A landscape with many valleys, sampled at points; each row gives a point and its height.
A ball rolls from a point to the lowest of its 2 nearest points, and stops where none of them is lower. Distance is the straight distance between rows; heights are no part of it.
K_610: [124 125 157 147 117 134  98 107 146 133 131 107 164 147  98 102 115 111
 145 150 135 112 149 124 110 148 104  83 147  98 129 136  78 102 130 157
  89  87  92  98 106  91 164 151 117 112 148 123 124 137 107  75 187 140
 126 149  85 135 131 149 175]  (h 663)
K_964: [113 144  86 159 123 171  61 111 109  90 146 104  92 148  95 201 139  75
 139 160 151 164 155 101 131 161 113 163 163 150 180  99 127  75 132 174
  85 107  72 103 116 157 116 142 132  78 119 185 142 187  83 149 142  92
  98  90 187 146 121 160 156]  (h 523)
K_778: [131 145 140 116 153  96 148 150 154 153 107 127 125 122 109  90 110 194
 113 115 115  49  83 178 145  95 111  50 119 126  83 123 102 149 133 153
 187 149 173 160 118 132 156 124 160 142 158 116 113 107 141 132 115 175
 163 138  75 142 124 123 136]  (h 794)
K_426: [149 130 122  64 103 129 188 155 143 127 145 148 150 153 114  90 132 139
 141 124 157 147  83 103 103 105 121 124 134 145  84 111  94 140 160  75
  89 128 168 115 125 121 134 126 139 135 151  92 155 103 143 103 148 114
 129 109 123  96 115 126 107]  (h 614)
K_917: [ 98 109 156 176 109 107  85 102  71 119 122 116 124 114 177 169 132 104
 140 155 107 153 199 173 138 142 115 150 107 130 142 162 170 144 109 127
 150  97  94 158 157  87 107 160 103 111  92 164 132 157 115 127  90 146
  92 173 148 154 142 111 117]  (h 232)
K_287: [117  96 134 159  91 147 114 139 135 182 139 123 110 146 125 146  99  91
 141 157 114 145 111 156 122 114  45  91 124 140  89 142 130 115 132 125
 109 105 127 152 126 146 100 154 145  43  89 171 148 142  72 169 151 170
  99 121 128 154 142 136 122]  (h 516)
K_951: [ 82 118 151 155 137 123  76  82  67  88 123  96 123 108 178 162 159 112
 119 125 126 159 211 154 138 131 169 171 119 139 192 152 175 129  98 142
 145 106  77 142 150  83 109 144  96 166 100 158 120 150 132 139  80 107
  63 156 174 149 116 122 128]  (h 290)
K_868: [148 132 114 166 117 126 120 127 120 120 133 153  91 195  88 114 130 116
 178 160 147 107 124  93 131 104  85  88 170 144  83 118 118  87 122 155
 107 128 108 100 141 145 118 130 135  82 147 149 118 159 101 101 234 116
 161 115 127 112 133 154 150]  (h 513)
K_117: [112  93 153 170 138 121 121 125 121 111 138 118 163 100 178 148 129 133
  61 134  76 138 168 170 139 146 136 152  90 108 174 151 151 132  95 114
 148 113 134 155 106 140 136 126  86 138 108 140 130 102 129 138  64 156
 112 165 106 156 148 104 132]  (h 374)
K_166: [158  80 143 176 119 132  86 118  91 137  96 153  99  77 179 240  94  42
 140 128 119 168 145 181 119 142 120 143  93 134 150 146 154 166 122 159
  91  78 117 198 137  92 128 164 108  88 101 125 108 213 143 166 124 154
 124 124 183 191 155 143 139]  (h 546)
K_317: [133 170 127 103 159  92 173 133 139 112 137 121 165 190 114  31 162 205
 138 116  87  95 120  95 139 130 126 124 148 117  88 128 126 123 160 107
 173 171 154 101 134 167 146  87 117 177 128 122 143  84 135  95 145 118
 154 184  97  97 132 119 123]  (h 230)
K_618: [116 103 147 100 102 117 145 161 159 158 162 109 174 137 125 108 119 117
 142 163 144 178  50 102  80 121  48 106 137 151  89 116  91 124 185  79
  61 111 177 114  86 114 133 131 140 117 121 105 174 115  90 109 163 153
  62 141 133 142  95 158 119]  (h 205)
K_43: [164  77 125 207 118 128 113 103  80 116 123 150 122  98 183 221 117  48
 109 129 124 191 171 146 105 144 139 181 104 144 170 133 174 128 120 154
  88  66 107 162 140  77 122 131  74 126 109 110 131 200 147 134 140 119
 106 157 188 175 132 112 154]  (h 576)
K_825: [168 152 131  77 100 139 113 115 128 128 114 164 150 151 101 112 124 121
 198 109 186  98 112 125  95 106 165  92 135 125  99 128  80 149 115 153
  86  89 116 124 135  74 157 163 133 149 186  71 105 141 167  71 176  86
 152 104 139  91 107 140 159]  (h 490)
K_887: [173 122 136 120 138 156 150 135 114 146 128 144 151 126 167 119 131 145
  55  70  94 119 127 175 149  99 186 145  77 132 157 133 150 116  89 136
 140  97 132 155  99 148 147 127  91 100 133 116  97  88 143 157  72 133
 145 125 104 122 140  50 129]  (h 627)
K_608: [140 110 136 101  99 117 157 141 130 125 121 154 156 111 151 115 113 123
 140 132 128 139 111 133 104 139 109 115 111 129  94 134 110 164 152  92
  95 103 149 145 129  94 131 136 125 124 118 100 142 117 135 101 112 132
 126 128 124 123 150 107 124]  (h 583)
K_698: [127 101 162 153 150  62 109 139 115 137 120 116 177 126 157 113  98 144
 120 135 111  95 106 179 110 115  76  68 125 138 102 140 119 161 150 151
 161  95 167 188 136  74 157 129 117 165 128 100 124 137 123  93 113 174
  98 197  90 176 129 125 158]  (h 432)
K_182: [184 130 139 128 120 142 103 118 146 151 126 143 144 152 104 151 103 100
 140  92 187 115  91 135 104  85 146  79 143 147 116 124  90 112 112 193
  78  69 129 132 119  91 171 156 125 128 196  80  97 152 141  91 199  95
 151  94 138 115  89 143 185]  (h 539)
K_677: [132 160 118 160 164 149 146  96 138 111  87 137  86  94 142 143 148 116
  55  96  95  83 186 147 192 158 195 133  96  82 148 129 149 111  59 130
 164 178 115 127 112 170 123 126 117 118 132 147  96 105 160 189  89 145
 200  93  87 136 162 142 144]  (h 150)
K_76: [118 101 139 150 105 114 129 149 131 150 162 103 170 173 124  95 110  93
 147 181 121 184  99  81  72 144  27 100 157 135 101 141 101 106 179  96
  69  91 139 104 112 121 128 113 129  92  97 131 172 127  71 108 173 143
  78 188 113 151 125 147 151]  (h 291)
K_342: [144 106 119  44  93 168 170 162 187 167 148 124 150  95 123 122 112 139
  95 134 122 174  73 128 129 134 111 129 101 133 104 115  91 138 144  52
  86 135 161 101  80 161 114 111 149  76 115 119 146  75 111 167  99 159
 143  66  92 107 133 117  76]  (h 249)
K_69: [158 146 119 156 125 146  44  91 123 123 119 126 118 185  97 162 122 104
 166 125 160 124 143 115 112 108 148 116 165 139 165 116 106  73 100 216
  98  80  62 114 135 106 149 154 126  95 162 131  97 177 105  97 205  92
 127  95 150 121 100 147 191]  (h 613)
K_298: [109 123 135  92 102 134 154 127 155  99 111 130 112  50 128 160 113  99
 134 174 131 143 153 136 142 206 136 142  95  82 137 125 102 184 131  75
  86 162 134 123 115 119 108 134 148 145 120 124 145 123 153 140  90 158
 159  88 102 125 165 187 116]  (h 596)
K_643: [155 164  98 134 167 133 127 143 132 129 113 153  86 136  94 120 148 150
 145  66 156  95 135 127 160  69 172 106 133 140 124 118 159 116  94 162
 163 156 126 117 153 154 156 126 140 144 181 121  71 137 175 136 147  94
 165  90 136 110 123 102 136]  (h 557)
K_539: [168  93 107 212 128 117 121 141 126 128 142 148 123 143 134 179 111  59
 119 139 147 173 109 110 103 101  88 130 148 165 124 102 140  85 129 164
  95  98 136 136 119 132 117 118  99  84 133 118 132 180 110 122 209 120
 121 148 162 172 128 140 185]  (h 621)
K_493: [110 163 136  86 113 137 165 114 142 142  95 127 116 118 130  77 133 176
 152 140 101  71 148 155 156 169 160 109  92  83 105 146 100 173 127 100
 154 169 111 118 141 117 127 142 173 125 115 136 132  88 138 122 100 131
 173 106  75 107 165 132 101]  (h 289)
K_250: [122 111 107  98 143 139 182 170 152  99 162 135 147 100 134 128 140 120
  67 103 125 170 108  90 131 131 151 186 135 151 162  98 147 119 139  67
 134 156 182 103 116 165 122  79  98 174 125 107 149  89 157 135  87 121
 119 133 137 125 129 103  92]  (h 415)
K_180: [ 59 126 142 108 165  91  89 137 178 149 127  78 131  47 102 133 112 174
  96 129 124  92 104 162 149 112 109 116 113 127 136 122 131 152 135 123
 188 163 174 147 119 139 130 123 150 188 143 148 125 111 117 169  54 172
  95 110 102 131  92 148 100]  (h 393)
K_187: [107 104 135 111 110 121 115 146 115 157 141 141 113 152 124 127 133 138
 191 136 149 134  65 118 106  73  54 112 135 189  75 111 140 153 166 108
 136 119 154 149 169 107 109 136 153 109 117 131 143 125 116 134 137 126
  59 127 178 117  83 120  94]  (h 708)
K_633: [ 70 147 114  76 175 124 135 131 160 130 125 104 120  68 106 114 137 174
  89 114 127  91 116 125 142 141 180 145 120  94 146 128 122 155 128 109
 202 194 152 116 103 156 123 126 150 209 137 144 128  88 141 156  57 127
 131 108 101 116 108 154  87]  (h 323)
K_813: [124 111 129 178 122 126 116 124 128 107 161  92 171 182 118 108 123 101
 119 160 113 183 147  82 102 138  80 126 151 117 144 150 136  64 145 108
  92  95 118  78 119 145 134  95 102 120 100 128 159 113  83 104 182 132
  95 193 117 144 144 133 171]  (h 344)
K_41: [101 163 125  94 143 169 151 102 154 124 100 119  92  74 129 134 132 126
  79 128  99  88 168 132 174 193 192 154  94  59 141 135 114 139  90 104
 149 191 113 102 103 165 112 136 146 133 116 151 113  95 147 182  74 152
 190  62  70 120 153 157 104]  (h 57)
K_885: [112 112 137 126  71 129 119 111  67 120 120 150 102 150 165 151 129 111
 188 159 103 155 172 149 123 159 117 164  99 138 123 160 151 164 119 120
 119 109  81 128 175  86  80 162 135  86  67 169 139 157 118 138  93 132
  96 135 175 117 151 110  85]  (h 146)
K_394: [108 127 139 101 139 159 134 103 112  87  90 126  59  54 144 212 154 106
 113  99 134 144 177 147 162 178 193 194  95 107 165 123 153 169  72 103
 123 186 100 137 123 142 114 139 148 142 124 136  91 152 170 190  56 139
 161  61 154 128 153 155 113]  (h 640)
K_419: [ 71 177 152 104 150 108 116  87 101 118  85 114  99 122 141  87 160 168
 164 125 132  55 187 145 142 161 181 112 124  84 137 164 119 172  89 145
 185 154  89 135 153  94 135 160 152 184 139 153 104 126 150 114 104 115
 125 141  94 102 129 155 111]  (h 203)
K_100: [ 64 185 138  78 193 122 112  90 142 117 116  95 118  99 130  81 161 184
 101  99 124  52 168 140 153 166 213 118 117  71 152 159 117 163 103 141
 201 173 112 106 114 131 147 149 147 220 134 148  95 100 146 134  76 118
 125 126  74 101 109 159 116]  (h 261)
K_38: [146 133 109 179 144 116 130 119 139  93 137 138 124 174  88 109 141 110
 143 151 143 122 161  74 130 129 131 131 171 136 142 116 131  84 130 144
 115 140 110  94 151 142 133  97 105 124 149 124 121 155 133  90 209 100
 155 139 125 109 150 154 171]  (h 473)
K_652: [128 135 156 189 131 117  60  92 143 136 121 115 124 172  92 121 108 117
 141 140 128  93 164 144 136  98 122  72 154 126 144 136  99  90 107 208
 113 104  79 111 139 113 160 144 119  98 150 133  89 154  99  87 210 124
 140 139 101 133 107 158 188]  (h 639)
K_534: [103 131 108 130 130 166 120 126 146 150 119 111  70  93 115 180 132 122
  96 118 106 136 137 129 180 137 127 171 111 136 139 125 170 115  97 121
 146 169 125 119 138 186  87 112 160  87 104 169 114 119 129 206  74 147
 142  69 152 133 142 127  98]  (h 383)
K_434: [121 120 139 130 136 123 142 127 143  70 101 134 100  53 144 191 128 100
 100 141 135 139 180 142 156 181 164 156 107  88 151 131 141 159  98 103
 115 174 136 145 114 133 135 129 123 168 144 119 109 140 169 147  88 153
 168  95 123 141 163 167 138]  (h 620)
K_402: [116 145 119  65 149 120 147 154 157 186 110 102 139 106 112  92 109 232
 113 117  95  72  62 155 149  89 119  96 112 123  77 124 122 145 131 120
 210 166 173 147 103 155 144 115 177 132 125 140 124  66 127 179  60 159
 150  98  82 126 125  88  93]  (h 774)
K_273: [132 164 139 107 161 135 115 111 107 135  88 141 116 121 130 106 141 145
 124  65 146  75 152 163 144 103 207 110 121 106 149 138 136 139  79 165
 162 126 114 142 131 121 150 156 137 149 176 115  67 128 177 124 118 100
 145 106 114 110 133  93 143]  (h 589)
K_345: [170 151 114  93 135 104 193 156 101  97 113 173 166 131 142  79 157 175
 141  88 126 116 113 115 128 121 171 131 118 133 115 130 150 168 138  93
 149 167 170 154 137 116 138 113 117 209 152  78 143 104 196  92 117 117
 166 163 135 104 142  83 123]  (h 829)
K_663: [193  97 134 164 112 108 137 121  77 139 122 174 166 127 195 142 117 113
 125 101 101 154 118 152  95  92 157 141 112 161 118 126 168 146 130 148
 111  63 139 172 144  75 148 120  72 118 128  73 126 148 162  94 119 114
 104 178 165 151 121  61 136]  (h 521)
K_300: [166 100 139 165 131 111 119 136 117 127 145 125 161 141 157 132 136 102
 110 101 125 169  98 108 101  71 126 167 143 177 157 109 168  86 143 126
 127  84 147 143 149 110 138  90  70 157 136  77 143 139 133  99 145  99
  88 177 170 146  96  85 149]  (h 498)
K_179: [150 138 132 122 144  83 171 152 129 124 114 152 143  96 138 113 130 169
 116 107 125  81  92 144 136  99 136  93 130 130  96 128 136 171 139 131
 187 171 192 183 118 116 146 110 138 187 172  92 120 109 181 107 110 149
 162 156 107 132 143  98 141]  (h 813)
K_638: [129 133 104  78 102 143 186 159 138 113 162 167 123 131 129 112 148 138
 129 116 119 171 121  82 126 136 132 187 130 142 133 116 140 140 142  51
 129 165 153 101 144 151  84  87 128 138 104 123 155  82 154 125  96 115
 123 120 152  93 139  98  51]  (h 381)
K_498: [187 153 126 100 153 156 134 111 101 128 103 166 151 126 160 111 142 143
  91  41 139 105 147 172 131  86 235 124 108 125 165 139 149 123  65 167
 121  92 108 140 111 117 171 136  97 133 174  81  81 115 181 122  90  94
 153 125 115 101 120  62 155]  (h 610)
K_779: [139 115 111 183  93 152 101 110  93  88 149 123 134 148 127 185 124  68
 130 167 146 197 170  81  96 174 117 156 160 137 182 133 138  76 137 139
  75  88  78 100 124 119 112 138 108  99  97 156 165 171  97 113 161 106
  94 140 171 152 144 148 165]  (h 550)
K_736: [149  98 111 186 106 133 112 111  96  87 137 117 143 106 150 199 135  54
 131 155 163 195 150 100  74 141 138 175 157 156 184 119 150 112 142 145
  89  82 120 136 142  74 119 120  96 174 128  96 162 179 142  95 164  89
  97 162 188 172 115 146 158]  (h 580)
K_391: [ 84 103 149  97 137  88 117 166 163 139 166  85 184 105 103 101 119 150
 113 150 142 150  74 110 103 116  65 107 138 132 114 120  98 130 179  84
 123 134 180 125 107 134 145 110 136 159 122 116 154 103 105 121 104 144
  65 151 118 133  98 153 120]  (h 300)
K_450: [154 105 132  84 130 135 161 158 128 161 137 136 174 127 161 115 126 207
  54  94  67 132  83 162 132 100 150 151  91 140 151 142 150 119 123 112
 165 123 168 162  86 159 130 101 106 106  99 130 146  62 117 154  27 162
 139 150 106 120 145  46  81]  (h 641)
K_139: [ 94 198 114  58 146 124 192 131 145 145 119 109 132 141 127  32 151 211
 139 118  90  61 120 122 156 181 166 134 127  77  91 135  89 176 157  83
 200 200 123  92 123 143 118 127 166 178 111 150 162  60 141 130 109 126
 177 151  69  90 143 134  72]  (h 340)
K_718: [106  80 151 144 132  84 126 169 146 152 154 105 187 104 148 127  96 139
  86 148 101 144  78 160 111 113  49  92 116 145 103 140 133 138 156 108
 137 119 190 174 107 132 149 124 130 128 110 113 151 112  95 137 107 191
  79 183  91 185 135 135 137]  (h 375)
K_732: [113 116 149 209 143  99  83 111 138 106 158  58 154 155 109 128 124 104
  98 149 125 148 166  90 119 127  99 131 157 125 180 134 146  55 131 160
 131 100  98  97 134 138 149 102  93 160 139 120 138 121 103  87 176 116
  93 187 107 159 120 162 191]  (h 392)
K_793: [155 155 110 161 140 119 132 132  99 123  84 166  44 119 115 153 139 114
 157  99 160  84 144 159 158 102 161 124 138 135 100 110 167 134  94 162
 154 169 119 154 170 135 129 133 140 115 164 137  74 184 176 148 146 111
 172  96 162 143 147 110 146]  (h 514)
K_730: [120 102 116 210 129  84 130 139  93 122 120 157 103 180 140 115 127 126
 170 158 122 110 147 112 145  97  64 115 164 162  77 134 177 129 130 141
 168 143 136 148 198 146  98 107 133 115 112 140 131 157 130 112 195 149
 143 192 133 146 142 124 138]  (h 588)
K_966: [106 175 119 126 134 125 145  95 129  97 107 143  88 165  80  73 155 149
 174 148 143  69 166 100 143 155 152 109 156  93 118 130 104 151 123 141
 123 178  98  92 153 133 130 132 145 153 139 149 112 135 132  86 191 108
 172 121  96  88 134 180 126]  (h 379)
K_697: [135 105 127 184 122 130  95 134 108 170 117 150  87 181 136 141 114 107
 149 126 113 111 141 148 144  82  89 109 122 161  99 136 149 109 103 161
 140 101  98 154 173 136 112 138 122  54 112 159 110 153  90 139 159 123
 107 137 160 143 143 102 136]  (h 476)
K_55: [148 170 118 136 201 102 156 107 128  96 127 115 137 197 137  47 168 196
 118  99  72  67 152 117 152 120 168 109 141 106 141 146 160 126 118 155
 211 168 129 115 124 153 148  96  98 188 135 116 110 100 158 106 149 110
 176 191  87  93 132 106 148]  (h 162)
K_184: [169 103 145 169 145  79 121 132  97 136 120 158 186 109 187 140 107 132
  99 102 123 108  95 175 108  86 132  86 115 155 132 133 152 148 127 169
 161  75 165 203 137  67 155 111  76 169 156  66 108 149 163 101 118 138
 130 206 116 178 118  90 164]  (h 480)
K_946: [ 38 119 162 127 157 110  82 122 167 149 144  55 152  94 105  91 116 174
  95 155 115  89 132 158 135 146  83  96 120  98 145 139  95 136 152 139
 152 132 124 120 109 139 144 147 151 142 119 160 136 108  82 140  86 167
  90 141  74 143 104 169 122]  (h 313)
K_481: [144 140 122  38  79 138 212 167 122 155 144 157 151 154 146  74 133 185
 149 124  92 162  93 108 131 127 128 167 116 122  94 122 124 159 151  41
 145 165 147 108 127 137  93 101 156 101  85 113 171  65 144 135  95 131
 145 129 132  90 133  77  35]  (h 343)
K_78: [ 96 127 148 165 156 134  66  96 116 111 128 107 115 106 160 169 140  98
  72 116 127 129 188 159 152 146 168 155 116 122 192 138 151 107  85 137
 142 119  87 137 118 124 136 138 107 140 134 152 100 126 126 159  89 132
 101 132 138 134 126 133 155]  (h 332)
K_161: [114 132 122 113 108 116 137 127 154 111 122 139  92  79  97 150 108  98
 164 169 170 115 109 126 123 157 111 103 135 113 105 112 103 158 135 122
  97 150 149 137 129 124 122 141 169 122 128 133 140 151 138 129 139 149
 144  79 124 132 137 180 130]  (h 553)
K_640: [140 153 128  75 113 155 117 109 107 104 120 150 127 120 112 149 133 107
 185 108 198 149 136 109 104 127 200 143 131 124 147 137  97 148 118 135
  84 104 101 117 130  94 136 152 138 162 158  95 123 151 159  88 117  79
 118  93 152  93 111 153 141]  (h 438)
K_350: [155 127  97 162 129 114 141 143  95 131 121 180 101 187 111  91 147 146
 177 125 118 109 123  99 130  76 106 117 159 168  73 114 155 126 129 142
 149 129 123 126 179 143 110 110 133 111 148 126 109 138 133 112 199 107
 163 138 157  93 137 102 129]  (h 552)
K_381: [120 143 129 102 109 161 107 120 116 131 124 146  97 130 116 141 136 120
 166 102 150 130 131 128 130 127 143 133 123 139 126 128 112 136 122 144
 100 119  89 112 134 122 117 152 153 111 135 145 121 143 128 140 102  99
 116  69 164 102 123 120 107]  (h 380)
K_81: [166 148 146 141 145 135  63  92 109 133 108 128 111 125 120 178 117 101
 137  82 183 120 142 147 124  88 194 133 151 144 166 123 114  96  89 215
 104  91  82 139 135 100 166 156 119 138 188  98  70 186 144 107 178  86
 130  88 163 134  95 139 185]  (h 585)
K_429: [104 114 124 186 154 123  99 147 163 120 165  80 126 122  77 151 127  98
  85 136 161 157 131  89 127 110  88 137 165 151 176 111 152  52 142 144
 117 132 135 101 115 170 129  99 114 139 135 144 144 150  85 133 165 120
  91 142 142 143  96 154 162]  (h 446)
K_997: [ 88 104 150  87 101 106 133 156 136 185 146 113 133 134 129 100 109 165
 170 162 121 132  60 145 118  94  37  87 125 150  57 128 107 146 174  87
 141 141 162 148 135 135 111 143 174  98 101 146 148  96  95 149 118 172
  68 125 138 129  99 127  82]  (h 733)
K_699: [100 159 125  79 135 107 182 154 160 132 144 100 146 159 118  27 146 183
 133 140 103 101 100 100 145 168 109 126 140  91  80 136  85 142 177  70
 145 188 144  88 128 159 120 100 157 150 116 136 165  77 113 106 136 132
 152 159  80 106 138 146  90]  (h 288)
K_190: [194 157 122  71 102 124 210 143  97 123  79 185 158 112 177  95 143 182
 139  89  97 105 125 157 133 139 181 107  95 114  94 142 146 181 102  98
 150 157 154 181 124 102 121 130 135 143 133  94 140  96 204 120  90 145
 215 148 102 112 169  55 105]  (h 841)
K_258: [106 105 132  69 102 135 155 157 178 213 128 108 136 115 124 102  95 189
 125 143 110 116  53 161 147  99  73  84 116 125  66 103 114 131 151  84
 156 153 171 151 103 158 110 123 186  79 108 141 129  60  98 182  93 172
 124  89  91 127 107 103  70]  (h 755)
K_427: [132 126  95 188 147 134  95 130 135  94 144 108  90 139  82 189 136  84
 109 133 186 143 138  79 138 122 125 165 175 157 171  82 149  68 123 172
 113 141 111 107 129 173 116 111 121 120 152 162 118 180 103 133 165  95
 118  89 176 139 118 159 164]  (h 491)
K_265: [166  96 121 128 130 107 181 170 143 108 158 147 176 116 134 116 128 131
  70 106 126 172  74  99 110  96 120 152 143 163 129 109 145 110 159  86
 107 117 189 133 121 143 140  90  86 152 137  76 146 106 143 110 113 133
 121 176 132 131 126  84 149]  (h 455)
K_112: [ 75 153 150 152 159 119  93 108 168 142 138  73 124 134  93  92 122 161
  77 140 108  72 154 130 150 139 126  95 133  85 150 134 113  95 127 160
 165 145 123  90 106 163 155 126 128 132 136 166 109 107  90 138 127 142
 123 135  56 128 114 157 143]  (h 246)
K_728: [116 122 145 104 108 154  85 122 124 126 139 110 142 123 115 168 126  90
 154 137 163 164 116 121 101 134 118 139 130 150 153 134 110 127 152 136
  80  79 106 123 123  98 120 148 134 119 117 142 152 148  94 120 110 114
  69 105 177 125  95 141 110]  (h 308)
K_396: [157 110 112 149  96 147  98 111  87 132 148 145 124 220 133 131 131 112
 203 150 133 177 106  89  75 100  83 135 160 167 115 113 118 106 162 156
  95  65  92 111 147  92 107 141 113  75 116 134 144 156  74  95 194  99
  94 130 191 110 101 117 120]  (h 667)
K_947: [102 167 121 107 198 125 140 110 144  99 143 100 161 159 129  50 178 191
  77 101 103  84 154  97 138 141 188 162 138  87 168 147 135 108 112 125
 201 169 125  88 114 149 143 106  86 212 131 121 129  74 139 115 104 104
 134 173  88  98  98 119 128]  (h 219)
K_512: [169 108 121 158 105 134  99 125 105 122 101 147 120  88 150 217 100  45
 161 142 149 157 130 141 101 154 126 121 116 134 123 115 110 149 149 173
  70  69 124 173 127  69 137 160 125  99 124 110 112 213 141 126 159 120
 134 109 178 167 134 158 156]  (h 505)
K_626: [123 124 108  33  95 161 201 167 170 180 156 127 136 145 119  74 129 172
 123 137 117 163  83 100 146 164 108 151 123 110  76 122  88 127 167  39
 121 177 144  72 100 157  89  93 159  89  98 130 154  63 115 156 111 131
 153  94  87  98 121 119  42]  (h 303)
K_771: [141 108 111 116  87 139 134 135  97 148 158 148 137 178 148 130 138 102
 191 154 144 177  69  94  72  96  70 156 139 180  94 121 123 134 174 113
  87  82 140 130 148 102  96 140 126  83  91 123 172 145 102 121 160 111
  67 130 206 121  94 116  84]  (h 684)
K_565: [152  95 103 200 120 117  99 126  95 137 156 134 147 168 135 168 109  69
 178 164 149 189  95  86  64 103  43 130 164 166 114 125 146  84 168 169
  99  60 129 137 133  93 107 132 104 105 113 118 155 188  85 114 216 112
  86 167 192 169 106 144 159]  (h 646)
K_648: [ 98  96 147  96 131 125 107 136 147 125 126 100 151  54 165 173 126 141
  79 136  75 147 147 180 143 153 133 163  86 115 182 139 159 166  99  91
 152 139 147 170 105 138 117 119 122 158 109 142 143  98 137 161  14 179
 117 128 121 154 139 122  92]  (h 406)
K_470: [213 112 110 184 116 139 149 124 111 117 125 162 128 160 141 157 110  72
 116 106 137 159 124 103 111  98 147 142 143 161 128 100 137  97 110 155
  75  95 120 127 134 131 132 127  81  88 154  92 113 167 141 102 205  96
 167 129 145 132 131 100 173]  (h 587)
K_44: [114 126 155  74 149 128 125 143 153 136 151  96 199 129 117  73 131 159
  98 106 134 133  93 125 116 124 131 122 115 105 142 131  88 121 144 104
 114 110 143 105  98 134 163 121 122 161 144  94 138  80 110 106  81 130
 103 146  97 119 107 112 128]  (h 322)
K_675: [110 148 144  92 151 143 117 119 118 130 137 115 158 136 133  70 153 171
 105 104 107 117 144 126 132 129 172 143 118 112 162 142 125 130 130 113
 161 133 115 106 124 126 142 110 106 157 120 129 127  81 127 111  77 104
 110 162 117 110 112  93 120]  (h 269)
K_302: [ 98 138 109 143 142 108 132 144 113 133 106 144  54  87 122 164 140 135
 155 119 141 102 139 149 159 112 127 137 130 149 125 118 175 160 109 130
 182 185 137 154 181 144 101 124 174 148 128 150 111 166 156 161 107 128
 132 103 165 138 134 135 108]  (h 456)
K_294: [117 164 102  68 111 154 170 120 138 134 111 151  71 132  88  99 138 149
 185 136 137  93 144 102 152 159 171 130 140  89 106 134  98 153 122 108
 124 170 101  90 146 146 111 135 175 127 119 151 126 115 139 131 143  97
 178  76 108  70 140 148  94]  (h 309)
K_286: [129 123 100  84 120 171 154 153 164 137 123 131 109  68 123 163 118 115
  89 114 125 151 108 134 147 132 149 161  95 123 131 100 131 130 115  86
 124 169 150 111 102 172 105 109 146 108 133 120 117  95 151 181  75 153
 163  58 123 117 138 118  78]  (h 324)
K_762: [112 128 113 150 106 132  98 122 146 104 131 120  94 114  85 180 104  77
 155 168 184 133 125 122 122 163  86  96 150 117 129 103  94 129 150 167
  72 118 120 128  99 130 134 161 150  99 136 157 134 184  94 141 167 136
 118  77 152 152 127 201 164]  (h 501)
K_553: [144 127 134 154 117 154 102 109 125  97 111 124 106 100 116 178 110  63
 117 138 154 145 157 131 130 164 146 129 124 112 163 126 106 114 115 151
  78 102  93 129 118 117 143 153 129 103 125 133 118 168 124 125 148 115
 148  94 134 142 144 157 175]  (h 449)
K_461: [209 114 114 146  93 153 149 126 126 128 132 174 120 179 123 122 108  94
 159 148 151 148 100 105 110 115 105  90 140 141  83 112  92 100 126 140
  66  80 126 118 104 116 136 145 111  57 143 114 126 150 106 104 215 107
 174 113 127 116 142 128 159]  (h 551)
K_113: [111 139 109 143 136 158 104 134 119 169 133 133  69 157 111 127 136 147
 136 109 121 109 132 146 171  93 104 123 130 151 111 130 167  98 110 143
 166 139 106 125 161 178 103 129 155  61 113 178 113 124 101 180 118 119
 113  91 151 117 138  98 107]  (h 434)
K_248: [ 67 154 131 142 160 123 137 104 194 118 119  79 104  66 111 121 117 141
  60 148 106  63 157 155 168 185 143 112 106  59 143 133 105 128 104 140
 161 175 137  95  96 161 147 135 142 155 123 158 115 100 121 164  98 166
 161 108  47 135 139 189 131]  (h 163)
K_146: [137 155 119 161 138 111 170 120 132  83 128 144 117 189 101  61 155 139
 165 157 114 110 167  74 129 172 114 127 163 114 103 130 128 117 141 105
 122 175 118  87 156 146 111  95 113 148 128 135 139 121 133  85 213 124
 192 153 101  95 157 154 136]  (h 430)
K_976: [123 105 137 124  94 152 132 143 144 144 133 125 143 111 126 132 104  94
 117 159 106 170 132 135 112 157  86 128  93 118 122 138 111 129 146 106
  84 107 129 120 119 145 111 145 143  72  87 146 158 120  87 152 122 151
 107 124 118 139 161 113 101]  (h 549)
K_322: [111 122 132 108  85 166  89  96  80 122 145 120 117 127 149 195 117  86
 170 150 131 185 149 135 111 165 132 181 111 152 163 150 125 152 144 136
  77  81  77 136 130  99 101 166 127  81  80 168 155 170 103 154  95 119
  64  97 207 126 126 133  82]  (h 229)

Where does a ball stop that starts at each point below?
K_976 -> K_342
K_997 -> K_493
K_461 -> K_493
K_652 -> K_885
K_350 -> K_493
K_736 -> K_618
K_498 -> K_342
K_300 -> K_342

Call two points neighbours if one is among the 2 nearest of the other. Go from one point of each pair to the other, from neighbour to neighbour, staying as low as possible. Name the highest point that can't be avoided.
K_618 / K_342 -> K_663
K_493 / K_553 -> K_736
K_493 / K_55 -> K_139
K_419 / K_41 -> K_180
K_618 / K_55 -> K_44
